Each row is a point on a landscape with many valleys, with its height.
From any point a ball rolls to the lowest of the 2 points nearest to it. It stops when none of these is lower. Distance is the straight distance between rows; heights are no part of it.
j252 h=445: [ 11  71  -1 -98  23  -1 -30  22  37  27  -5 -39   9 -10 -42  14  -5  50
   2  27]
j140 h=541: [-19 -18  55 -10 -23  29 -34  75  32   3 -69 -66 -15  36 -57  41 -21  46
   2  73]
j220 h=583: [-17 -27  32 -13 -16  19  19  50  28  14 -63 -12  16  51 -65  21   7  35
   3  57]
j739 h=729: [-10  56  24 -19  46 -27  21  37  82  -6  -7  58  51 -35  16 -18   9  35
 -10 -57]
j110 h=304: [-31 -39  38  39 -42  35 -44  66  -3 -30 -66 -17   5 -52 -78  42 -41  38
 -10  55]
j32 h=358: [  30    0  -22  -74   24  -28  -78   61  -27   25   32  -56   -2 -104
  -28  -15   15   38  -10   45]
j412 h=539: [ 16 -67 -14  -3  17  44  13 -80 -41 -36  14 -13 -11  24   3 -45  54 -38
 -14 -74]
j88 h=216: [-29  22  24  11 -22   7 -66  10 -11  18  34  39 -16  -7  18 -35 -28  -9
  15  -1]
j493 h=333: [-30  -6 -11  28   8  23  18 -24 -40 -38  32  38 -11  24  86 -25   9 -21
  -7  -4]
j644 h=330: [ 40 -26  15  12 -35  -8 -15 -74 -22  58 -33  19 -12  20 -73  14  18  39
  -9 -32]
j959 h=377: [-11 -11 -42  31  25  -9  42 -81 -19   9 -14  -5   6 -10  35 -33  12  18
 -31 -45]
j26 h=483: [  8  13  25  55   6  35 -14 -20  15  61 -32  19  18   1  27  -9 -43  76
 -62  -5]
j535 h=802: [ 25 -11  21 -43 -12   0  -2  25 -16 -30  61  71  29   7 -17 -34  43 -29
  25  31]
j143 h=589: [  -5   -9   32  -11  -13    6  -36   50   62  -16  -51   11   39  -81
 -101   68  -29   26   27   43]
j347 h=372: [  -7   52  -55 -102    8  -12  -23   16  -26  -10   73    8   -2  -41
    6   -9    3   16   11    2]
j603 h=268: [-11  57  24 -63  47   5  23 -13  53 -19 -31   7  62   9  21 -18   8  14
  22 -30]
j608 h=618: [-27  -6   3  21 -20 -54  -1  -9 -22  -4  15  17 -85   8  33  -2  33 -41
  -1 -15]
j310 h=699: [-46  14 -10  67  48  -1  26 -10  -7  -7   1   9  47  -6  27  30   2 -39
 -10 -71]
j381 h=537: [ 52 -11  38  24 -26  19  48 -44  29  10 -19 -29 -30  57   0  21  27  77
 -34 -30]
j283 h=393: [ 21  75 -53 -66  14   5   8   7  14 -47  71   5 -21 -30  41  32  -7 -27
  32 -72]
j667 h=624: [ -4 -39 -25 -11   6 -18   3 -49 -32  45  16 -11 -38 -55  33 -18 -53  30
 -37 -46]
j444 h=421: [ 55  78 -56 -40   9  31  27  28  39 -75  34  -5 -17  -5  58  35 -26 -40
  11 -78]
j201 h=302: [ 19  44 -22 -60  50  -7 -58  40 -13  -5  69 -17  12 -51  43 -11 -31 -15
  -3  63]
j460 h=150: [-30  96  15  16  40 -35   7 -10   1 -30  -7  30  35   0  42  -5  -4  -2
  -2   4]
j647 h=370: [ 51 -59 -17   7 -29   7  18 -71 -25  49 -17 -22  22   2 -65   0   2  49
 -15 -15]
j327 h=218: [ 14  76 -43 -17  55 -35  26   8  49 -60  31  27   2  -9  63   3  17 -33
  -8  -1]
j265 h=495: [ 18 -41  54   6 -22  -4   5 -11   9  57 -49  -5 -35  17 -13   0  -5  61
 -41 -16]
j498 h=648: [ 19  13  44 -55   9  16 -40  86  42  28 -16 -23  42   4 -58  -4 -10  36
  -2  75]
j357 h=479: [ 53 -60 -26 -50 -40 -47  56 -47  13  33 -34 -76   7 -15 -50  -7 -30  75
  -8  -4]
j687 h=430: [ 36 -18 -26  -5  12  -6  58 -43  -5  43 -18 -21 -16  15  -6 -16 -30  98
 -74   1]
j858 h=455: [-14 -36  34   9 -13  -7  -7   8 -60  91   8 -51 -33 -17 -28 -12 -19  33
 -39   0]
j686 h=622: [-33  61  33  12 -27  -5  -5 -32 -17  30 -35  -8 -20  36  -7  -3  -6  44
  -5 -16]
j652 h=696: [-30   9  28  21 -62  24 -23  24 -59  38 -34 -47 -35  25 -48   5 -22  60
 -16  27]
j693 h=305: [-11  30  30  -6  -7 -12   0 -33  21  -9  -1  25  48   9  38 -32  33 -25
  49  -9]
j628 h=657: [-29   5 -23  82  36 -26   4   8 -19 -49  -8  31  16 -26 101  38 -17 -30
 -29 -31]
j195 h=335: [-10  -6  -8  -5 -37 -10 -21  17   3   8  12  19  55  17 -28   0   2 -37
  62  69]
j24 h=402: [ 22  -1 -47   2  35 -24  57 -89 -11  22 -19 -28   7  -1 -22 -46  -5  54
 -52 -13]
j943 h=224: [  1 -60  16  56 -42   3  11  -9   4  67 -44 -17   8 -32 -89  52 -13  31
  -8  18]
j768 h=604: [  7 -21   1  34  -5 -33  12 -48 -39  -6  29  35 -69  -5  18 -17  43 -19
 -34 -57]
j966 h=269: [ 78  32 -13  24  -9  -5  16 -22  35 -73   0  -6 -34  57  27 -10  62 -82
   9   6]
j853 h=360: [ -4 -43  -6  18 -24   6  16 -18 -13  13   2   8  43  29   1 -24  40 -32
  34  45]
j202 h=585: [ 20   1  33  22 -31 -40 -14 -47 -30 -15   0  46 -18   1 -20 -17  61 -28
   2 -30]
j912 h=505: [-30  34  20  82  32  15   6  17   9  47 -29  12  51 -14  34  -9 -35  43
 -48  -8]
j598 h=247: [ 13  38 -51 -80  42 -32  39  -2  29 -45  25  -1  -3 -14  58  -7  26 -22
  19  13]
j379 h=289: [  1 -77 -32  17 -56  13  22  -4 -64 -55  17  -1 -57  21  13   8  18 -29
  16   8]
j908 h=353: [-41 -97  27  47 -32  19 -23  43 -30  19 -59 -10   2 -49 -46  19 -29  23
 -10  54]
j771 h=619: [ 81  18  26   3 -28  49  28  18  15  -9  -4  12 -72  33  41  27 -27 -69
 -13 -35]
j994 h=406: [ 40  64  57 -64  13   9 -30  51  62  14   5 -54 -24  31 -45  39 -12  59
 -13  39]
j109 h=697: [ 13   9   7 -67  29 -59 -11  27  66   3  20  41 -15 -43  15 -22  20 -26
  19   1]
j681 h=571: [ 23  28  17  36 -13   7  56 -74  -6  26 -49 -38   6  28  10  14  10  91
 -48 -60]
j242 h=454: [-24 -72  29   0 -22   4  20 -18  -7 -22 -80   0  17  20 -68  15  39   2
  16  -3]
j3 h=608: [ 54 -11 -18  46   8  62  44   0 -21   3  26  -4 -44  11  78  27 -52 -42
 -47 -21]
j707 h=438: [-53 -37 -12  29 -29   6  29  56  -3 -54  -8  30  27 -34 -35  34  12 -33
  46  70]
j913 h=404: [  57 -101  -44    6  -52  -13   11  -80   -6   15  -26  -11   45  -38
  -84  -23   22   41    4  -20]
j44 h=528: [-24  21  17  -8 -15 -13 -16   9  60  54  13   6   4  29 -10 -39   5 -24
  57   3]
j910 h=488: [-15  53  39  -2   5  -6  22 -31  -4 -44 -17  37   6  42 -17 -42  60  29
 -21 -60]
j479 h=311: [ 10 -48  -9  51 -54  14  10 -14 -11 -11 -72  10  -6  18 -87  53   1  70
 -13  38]
j999 h=341: [ 15  77  49 -30  -4 -19 -59  28  23  18 -27 -23 -32  29 -74  38 -24  35
 -10  31]
j676 h=313: [ -4 -10  -6   7 -35  13  28  11 -39 -68  21  18 -49  45  66 -10  17 -38
  16   2]
j406 h=612: [-28 -51 -12  29  13   7 -34 -20 -27  63  13  -2 -43 -21  21 -27 -41   7
 -23 -22]
j651 h=574: [ 45   6  69  18   4  30   8   4  29  13  -2  -1 -37  62  27  47  -1  85
 -52   0]
j387 h=432: [  1 -66   0 -27 -31 -18  34   6 -47  63 -21 -53 -24 -17 -30   3 -44  65
 -41  22]
j514 h=580: [  1 -87 -52   5  32  29  46 -42 -35  -3  32  13 -10  -7  34 -66  -4  22
 -45 -34]
j522 h=312: [  4 -20 -18  22 -33   0 -24  11   1   0  29  -4 -14  20 -29  31   7 -77
  58  46]
j78 h=186: [ 17  73  -8  22  22 -35  10 -13  21 -21  26  26  -2  18  53   4  14 -53
  11  32]
j957 h=487: [-22 -32 -12  21 -36 -32  55  39   0 -42   1 -10 -30  21  -5   4  54 -66
  35  53]
j150 h=476: [-35  -2  48  25  29   6  31  -1 -35  84 -23 -52  -8 -12  20  -6 -28  35
 -55   0]
j859 h=76: [-49  33  36  31  43  43 -58  41 -19 -14 -21  35  32 -23  38  -8 -67  24
 -35 -30]
j123 h=653: [  0 -31   6 -34 -35   1 -18  71   6 -38 -31  66  49 -23 -77  14   4  38
  10  60]
j734 h=652: [-22  25  -2 -27 -24 -74  16  34  24  -6   5  28 -11   6 -58 -12  48 -16
  24  21]
j84 h=634: [ 22 -29 -26  37  25 -21  17 -56 -36  27  43   0 -11 -72  57  14 -43  -9
 -37 -68]
j875 h=563: [ -3 -12   2  37  41  13   2 -10   7  23   2  45  29  12  58 -31   0 -17
 -17  41]
j717 h=504: [ 11 -70 -55  28   5 -24   8 -50 -48   1  -6  -8 -51  21 -19  35  15 -61
   1  25]
j811 h=630: [-10 -13  16  10 -29 -52 -18  24 -30 -25  20  19 -74   9  -1  36  21 -62
   9  30]
j103 h=356: [-13 -85 -54  32 -63  -1   3 -31 -29   0 -80  -8  -4  -9 -63  27 -18  64
   9  19]
j440 h=446: [-14  59  49 -68  10  36 -18  11  15  -2   3  36  21  15 -27  -8 -24  58
   7 -50]
j890 h=623: [ -6  -7 -19 -53 -15   1 -39  72  30 -18 -20  20  35 -62 -92  35 -21  34
  22  57]
j376 h=405: [-29  73  -4 -62  13   0 -23  19   3 -10  45  45   7 -14 -13 -13 -13  23
  21 -31]
j515 h=220: [ 60  47 -24  29  12  12  13 -33  17 -51  17  22 -15  47  65   8   8 -73
  12   6]
j958 h=515: [ -8 -87 -10 -15  -1   0   8 -73 -38 -29 -27 -27 -14  10 -37 -15  56 -41
  19 -50]
j989 h=775: [ 77  34   9 -29  23  13  16  30  51 -38  51  38  23 -13  79  -3  12 -52
  15 -30]
j397 h=578: [-10   3  13  -4  36  -6 -49  12  -8  15   0  20  16  10  22 -31 -12 -17
 -13  84]
j247 h=395: [-14  24 -29 -93   0 -23 -53  25  -7 -18  32 -11  -6 -35 -41   0 -13  -6
  39  18]
j887 h=679: [-62  13  23  18 -65  10 -28  55 -40  -2 -15 -33   2   9 -58   5 -14  28
  22  57]
j891 h=613: [ 40 -43  -6  33   9  29  -3  -2 -50   7  33 -10 -57  -6  87  22 -41 -48
 -34  24]
j65 h=650: [ 93  -1  -1  40 -37  63  38 -26  -5 -39  -8  -4 -53  31  54   0 -11 -51
 -16 -71]
j286 h=192: [ -2  34 -14 -21  -7  -7 -82  26  24   9  50  24  -1 -33  28 -39 -42  -2
  39  25]
j976 h=328: [ 17  53 -24 -66  34 -21 -70  37  -4  11  49 -40  -1 -82  16 -32 -11  40
 -14  28]
j467 h=399: [-39 -16 -40  24  46   9  30 -64 -44   2 -22 -10  26 -20  38   5 -42  46
 -50 -62]
j382 h=286: [ 36   7 -24   5 -10  17 -46  -2 -10  -9  30  13 -21  35  23  22 -32 -73
  27  57]
j100 h=527: [-33  41  16  48  47  14   7  37  45  28  11  44  87 -19  30 -18 -14   1
 -14 -15]
j198 h=599: [-13  67  43  35   4  15  16 -57  -6   8 -52 -11   2  43   9  35 -11  55
 -30 -49]
j991 h=464: [-37 -29 -28  -1 -27 -19  43  44  15 -46  -6  16  26  14 -54  -7  57 -42
  54  45]
j934 h=366: [-38 -14 -24 -48 -26 -29 -59  43   9 -28  22  23 -12 -25 -75  26 -15 -30
  64  15]
j621 h=450: [ -2 -88 -34 -31 -32 -16  79 -30 -16  15 -52 -68  20 -11 -59 -12  14  53
 -10  -3]
j257 h=429: [-13 -28   0  27 -46  23  27 -21  -6  34 -14 -11  21  39 -76 -24  51   6
  34 -19]
j442 h=554: [ -6  24  74 -64  -1 -35 -12  41  12  13 -31  26 -18   4 -23 -13   6  19
 -14  15]
j304 h=674: [ -9  10  17 -72  24  -9 -25  74  29  37  15  10  24  -5 -12 -41  -6  22
 -10  63]
j354 h=591: [ 38   6   6  48  -2  36  33  15   1  17  43  -2 -47  36  45   3  -9 -62
 -17 -22]
j244 h=501: [ 10 -36  47  21 -42  21 -15  27   5  31 -60 -70 -27  55 -24  56 -12  49
  -2  42]
j438 h=281: [ 22  36 -26 -73  29   3 -25  37  16 -24  65 -10 -20 -16  49   2 -26 -45
  17  28]
j518 h=166: [ 21 -51  23  57 -46  16   9  12 -15  23 -44 -50  -7 -53 -74  99 -37  59
 -29  36]
j47 h=185: [-24 108  -3  -3  36 -57 -13  29  40 -13  -1  12  18 -53  34   3 -12  19
 -17  -1]
j43 h=217: [-16  88   2  11  33 -57 -62  21   9 -17  -2  12 -14 -34  41 -27 -34   1
 -20  46]
j616 h=645: [-14 -25 -12  74  38 -12  -2 -24 -25  -3  16  12 -10 -54  91  36 -41 -24
 -36 -52]
j631 h=278: [ 35 -43  44  19 -34  -2 -13 -31 -10  49 -52  13 -12  -5 -96  60  10  26
 -24  -2]
j779 h=669: [-12  -6 -25 -30 -19 -84  13  73  36 -11  14  21 -21 -43 -36   9  31 -40
  25  48]
j748 h=561: [  0  29 -43 -12 -46  -3 -15  43  46  -9  65   9 -38  28  19 -29  -2 -44
  61  -6]
j238 h=500: [ 23 -48 -45  -7 -32 -36  69 -51  -4  63  17 -63  15 -14 -32 -56  16  24
  -5 -22]
j824 h=385: [   5 -111  -20   26  -11   -7   43  -32  -22    5    1  -15   19    1
  -13  -17   54  -42    4   31]
j925 h=355: [-33  53  -5 -38  54   1 -19  -1  23   0  10 -13  36   3  48   4 -22 -48
  45  27]
j439 h=267: [-25 -61 -13  19 -67   6 -11  34 -44 -42  22  35 -25   3  -8   5  16 -32
  31  22]
j359 h=663: [-37  34   7   4 -71  -4 -35  19  -9  19 -19 -24  19  36 -23 -20 -18  47
  38  52]
j905 h=572: [-47  -6  40  13  53  37  33 -12 -23  10 -31  28  16  25  18 -16   6  21
 -47 -28]
j298 h=403: [   0   40  -30 -102   36    3  -57    5  -11   43   -8  -74    4  -57
  -35    8    2   59   -3   31]
j269 h=633: [-28  48  10 -19 -18 -56 -10   0  17  -7  14  34 -45  13   7 -28  30 -13
  10  -2]
j800 h=687: [ 89   6 -39  83  -7  63  57 -23   3 -57 -22 -36 -10  -2  57  14  -7 -35
 -42 -95]
j776 h=730: [ 11  28 -77  96  -1  28  38 -30 -25 -31  36  -1  -3   1  66  26 -32 -12
 -20 -54]
j656 h=814: [ 14  24 -11 -47  -1 -21 -31  42 -15  -6  63  58   6  -9 -40  -3   4 -30
  12  70]
j153 h=493: [ 11  15  70 -79 -27  44 -34  17   6 -10 -14  11   5  40 -26  28 -12  52
  24 -16]
j759 h=533: [ 77 -22 -12  44  30  25  34 -60 -32 -42  29  -8 -19  14  44 -10  48 -54
 -46 -47]
j23 h=538: [ 28  17  39  29 -16  13 -17  17  58  52 -42 -50 -38  70  -1  38 -27  51
 -12  45]
j558 h=670: [-43  42 -11  66  40 -16 -30  22   6 -23   1   5  19 -22  74  24 -37 -38
  -7   2]
j650 h=242: [-28 -29  -8   5 -41  14 -28   3 -34  -6  15  38 -24  22   1 -34   8   0
  32 -10]
j819 h=258: [ 81 -19 -29  33   4  26 -12 -42 -10 -15  22  29 -35  47  35  17  -3 -63
  12  44]
j340 h=491: [-17 -53  22  -9  -7 -21  14 -32 -21 -33 -25 -12  -1  12 -34   3  64 -54
  44  -6]
j314 h=684: [ 14 -16 -27 -82   3 -68   2  39  54 -11  16   5 -25 -47   7  19  32 -56
  42  22]
j743 h=481: [  7 -81 -75  22 -21 -14  52 -51  -1   5   9 -60   3   0 -61 -49  42  -9
   8 -20]
j849 h=562: [-12 -35  20  -2  11  42  22 -59 -40 -35 -12  -2  32  29  13 -64  54  -1
   4 -55]
j133 h=113: [-42  22  17  21  41  38 -31  -6 -40 -36   7  67  31 -14  46  -1 -35   6
 -21 -53]
j629 h=283: [-11  30  21 -54 -19  -7 -58  42  -1  -4 -25  -3 -16  14 -90   8 -23  27
  19  26]
j670 h=336: [ 16  22  13 -38 -40 -18  -5 -20  33 -21  -2  10  55  12 -14 -54  40   4
  69  -8]
j11 h=384: [ -33 -104   10   26  -30  -13    8   25  -51   13  -16   -9   -3  -49
  -22   26    7  -26   -4   43]
j464 h=579: [ 27 -61   5  40  10 -15   9 -41  -6  38  -8  39  19 -24  50 -40  22  -5
 -15   2]
j311 h=502: [ 41 -41 -27 -54 -16 -75  63 -51  16  29   0 -64  28 -16 -66 -45 -28  17
  -5  -5]
j803 h=310: [ -5  59  43 -61  51   8  -5  24  74  24 -37 -10  40 -10  24   5 -16  42
   1 -17]
j815 h=456: [ 44   4  -1  33   9  27  26 -32  11  49 -27 -14 -10  14  25  15 -53 108
 -80 -16]
j446 h=417: [-10 -91 -14  13  -7 -10  46 -55 -19  18 -64 -23  20  20 -51 -13  43  15
   0  14]
j366 h=458: [ -1 -45 -42  28 -24   5  21 -47 -10  34  -3  -5 -11  37 -26 -57  42   8
   7 -25]
j923 h=555: [ 38 -65 -70  21 -21   3  74 -36 -24 -29  34 -73 -25  13  43 -50  42 -23
 -22  -2]
j781 h=627: [ -6  43  64 -44  43 -18 -80  33  -1  21 -17 -36  -4 -14 -37 -18 -20  -5
  -6  43]
j741 h=593: [ 35 -90 -32  21  -4 -33   5 -46 -26  45  21   5 -22 -35  36 -12  -4 -25
 -15  -6]
j975 h=548: [ 32  18  81 -33   4  60 -30  24  56 -13 -10   6 -14  59  13  37 -36  70
 -17 -19]
j249 h=503: [ -15  -42   41  -16  -44   12    4   20   36  -37  -60   19   17   -3
 -109   41   32   22   39  -16]
j721 h=480: [-19  54   6  31  30  23  28 -22   1 -52  45  29   0  17  29   2  31 -48
   7 -69]
j911 h=644: [-29  90  33 -11 -32  -7 -35   9  19  26  -8 -13  11  22  -9 -16 -31  47
  26  10]
j161 h=661: [-32  83  22   9 -28 -20 -21  22  41  19  17   8  31 -17  43 -32 -20  23
  33 -26]
j758 h=602: [ 24 -74 -21  30  11   1 -27 -22 -29  56  41 -27 -55 -29  57  -5 -44 -29
 -23  -4]
j176 h=549: [  3   0 -11  75  47  21  11   9  27  -3  29  55  63   8  69  -5  -2 -34
 -20  -9]
j264 h=413: [-45 -44 -26  67 -54 -11  -1  17  -4 -16 -31  18  19 -37 -47  27 -13   0
  25  77]
j9 h=534: [ 61 -48 -24  46 -53   8  61  -9 -26 -55  18 -47 -45  37  33 -36  80 -39
 -29  -6]
j772 h=595: [ 38 -46 -18  63  -2  -4  39 -27  31  20  25  19 -12   6  65 -44  51 -34
 -22 -13]
j851 h=485: [ -5 -96 -41  10 -11 -26  -6 -56 -55  16 -19  -1 -12 -16 -54  32  -4 -26
   8   4]
j388 h=489: [  7  58 -35 -93  -3 -16 -27 -11  51  36  11 -12  24  -8 -50   2  15  30
  58  -5]
j55 h=685: [-56   8 -14  86  44  -7  -2  23  33   4 -31  13  67 -11  57  31 -36 -19
  -3 -50]
j542 h=620: [-39  41  25 -29  40 -11 -61  41   7  18  37 -22 -17   4 -35 -17 -14 -42
  12  27]
j898 h=123: [-35  53  26  -9  39  45 -64  45  28 -10 -10  -8  34 -12  13 -37 -66  42
 -10   1]
j723 h=308: [ 27  56 -70 -55  72  27 -16  17  34  -5  68 -18  14 -53  72  33 -27 -35
  17  -1]
j653 h=712: [ -7  24  16   1  36 -34 -13  18  68   5  -4  64   3 -27  44 -43   3   3
  -6 -25]
j922 h=363: [ 30  73  61 -64  47  13 -23  55  66   4 -20 -50  -9   6   5  29 -22  61
 -33  -9]
j66 h=354: [  4   2 -39  68  10  12  31 -64 -27 -46   9  -6  17  17  66 -32  31  -7
 -17 -32]
j138 h=605: [ -6  48  71   7  54   8 -53   8 -12  40 -35 -17 -17  12 -18   6 -23  24
 -41  13]
j540 h=789: [ 57  14  14 -34   9   9  32  14  -1 -43  61  28  24  17  43 -11  27 -62
  28  22]
j736 h=507: [ 48  17   1  51  36  32  28 -30  -3 -74  26  -3   1  20  47  15  35 -65
 -23 -79]
j441 h=714: [ 51  30 -59 114 -12  30  39 -10   5 -49  -7 -13  12  15  55  48  -8 -44
 -25 -73]
j719 h=523: [ -3 -37 -34  32  47   0  12 -47 -19  13   5  -5 -52  26  48  15  -2 -69
 -13  12]
j390 h=422: [-58  20  -3  46  51  -6 -13 -25 -34   9 -53  -4  23 -18  33  35 -56  50
 -48 -48]
j234 h=746: [ -8  53 -20  -3  63 -17  24  49  66 -15  56  47  41 -43  26   3  18 -16
  -3 -69]
j127 h=369: [ 46  27 -81 -89   7   5   5   1   4 -54  70   7 -49 -38  50  30  10   0
  11 -32]
j394 h=387: [-46 -51 -37  41 -64  -3 -11 -17 -21 -11 -68  -9  26  12 -42  10  -4  22
  38  42]
j554 h=551: [-18 -18  39  -8   7  30   6 -12   2  21 -34  29  18  47  -1 -35  16  26
  -9  -9]
j722 h=616: [-20 -10  51 -34 -17  46  -9  66  -2  38  -4  -7  31  39 -53 -14  -7  28
   3  45]
j338 h=215: [ -1  28  17 -90  30  -1  42  15  47   2 -13  19  50  23 -22 -43  42   8
  26   4]
j502 h=425: [ 12   3 -33 -33  46 -32  58 -93 -18  23 -43 -53  10 -14   9  -5 -51  62
 -46 -34]
j319 h=492: [-57  11  27  30  25 -13  -2  20  -5  71 -21 -46 -21   7  34 -29 -13  -9
 -22  22]
j418 h=760: [ 37  63  -4   9  40  -7  25  30  39 -56  64  47  36 -33  50  39  20 -51
   0 -69]
j549 h=375: [-52  28  11  13  58  31  -4 -25 -12   0  -1  -7  33  25  58   1 -26 -43
  17  -6]
j675 h=309: [  49    3  -68 -100  -16    9  -26   37   -8  -38   63  -16  -28  -20
   17   42   -8  -33   37   43]
j820 h=164: [-23  50  -7 -42  40  15 -84  37  27   1  30 -21  25 -46  31 -56 -60  21
  29  -7]
j519 h=332: [-38  -9   6 -37  -2 -10 -41  15  -8 -26 -20  31  -2  16 -90  29   7  -7
  35  21]
j30 h=237: [-10 -32  21  56 -39  48  -4  19  -3 -21 -63   2   4 -24 -91  98 -46  47
 -14  54]
j456 h=592: [-32   8  34 -11  46   6   6  11 -27  -2  19  65 -22  10  21 -22   9 -20
 -34  -4]
j364 h=715: [  -3   10  -21   89   27    4   29    0    9  -51   18    5   69    3
   16   11   38  -32   -7 -102]
j904 h=575: [  7  22   0  14 -12  29  10  29  24 -10  68  27 -31  35  43 -21  -8 -47
  30 -31]
j96 h=408: [ -26 -104   -4   -6  -19  -14   14    8  -45   36  -33  -10  -33  -31
  -11  -11  -11   25  -27   19]
j385 h=587: [-51  49   8  11   9  -2  12  55  30   4  54  -4 -22  17  48 -21 -14 -41
  12 -16]
j516 h=568: [ 31 -69 -78  31   8  22  75 -33  -6 -10  40 -24 -19   9  73 -54  -1  -6
 -29 -22]
j335 h=433: [-30  66  11 -34  26  13 -10   8 -13 -15  59  37  -8  23 -21  -6  11 -38
  25 -26]
j525 h=463: [-30 -37 -12  37 -36   0 -19 -16 -74   9  -2  12  -1  -7 -71  42  -8 -17
  14  34]
j921 h=457: [-25  69  18   9  25   7  33 -16  -6 -10  39  43  28  23 -18 -29  30 -11
  -6 -46]
j556 h=550: [ -28   -7   19   18  -29   31   -1   28   39  -35  -46   41   25  -48
 -111   51  -21   15   31    6]
j209 h=545: [-30  25 -28 -55 -11  -3 -12  29  53  16  44 -10   6   0   2 -33   6 -32
  69  -3]
j210 h=462: [ 20 -70  30   4 -52   3  26   6 -13  36 -58 -61 -31   5 -26  35  -9  82
 -40  11]
j985 h=525: [-10 -26  46  -2 -12 -11 -18  10 -12  37 -41  36  -7  12 -31 -10   7  23
 -15  29]
j805 h=334: [-30  67 -35 -41  79  -1 -16  18  48  -4  25 -13  56 -45  48  19 -31 -25
  21 -18]
j788 h=444: [-41 -37  14  16 -16   2 -50  -5 -81  18   1 -27 -15   2 -16  21 -15 -29
  22  29]
j124 h=582: [-17  64  78 -34  46  -7   2  23   8   5 -32  16  -8  16  -4  14 -17  37
 -49   3]
j14 h=560: [ 59 -22  10  33   4 -11 -12 -72 -14 -38  10  15 -14  16  18  -8  71 -69
   2 -24]
j425 h=601: [-58  83  25  15  39   6 -32  43  23  10  42 -24  -4 -13   2 -23 -28 -17
  -3 -24]
j920 h=511: [-32   3  18  30 -22  10 -18 -23   2  77  -9 -26  14  27 -10 -31  -4 -22
  47   1]
j786 h=509: [ 42 -30 -12  44 -47 -22  52   5 -24 -51  15  -2 -48  34  20  16  65 -73
  -4  27]
j37 h=396: [-21   3  19   2  12  30  -1 -60 -62  16  10  -7  16  37  24  -3   9 -31
  29  -7]
j972 h=279: [  0  22  -2 -28  11 -36  25 -13  43 -50   3 -12  25  11  50 -33  41 -42
  52   6]
j517 h=339: [ 22  -9 -76 -96  -6  -6 -27  19 -23 -11  55  -2 -42 -69  35  26  33  11
  10  19]
j308 h=678: [-18 -57  17  -4 -36 -11 -65  31 -16 -20 -40  50  25 -20 -45  16 -17  22
  13  64]
j612 h=383: [ -9  15  27 -32 -34  15  12  -8  40  12 -34 -20  39  54 -63 -24  41   9
  57 -11]
j253 h=420: [-29  23  54 -30 -16  -6 -30 -27 -60   3 -10  -7   5  26 -12   9   0 -17
  30  10]
j341 h=716: [-23 -20 -10  19 -57   8  36  -2 -56  45 -18 -36   5  24 -71  18   8  49
 -14  35]

For each start below, name the point where the ball stops.
j234: j376
j772: j518
j719: j438
j776: j859
j238: j78

Call two points neighbours if one is among the 2 nearest of the other. Go from one point of each pair to the other, from neighbour to neighbour, staying as low as possible. Name the highest point that can't be avoided.
j629 and j78: j994
j244 and j381: j651
j244 and j859: j514
j629 and j347: j247
j338 and j78: j670
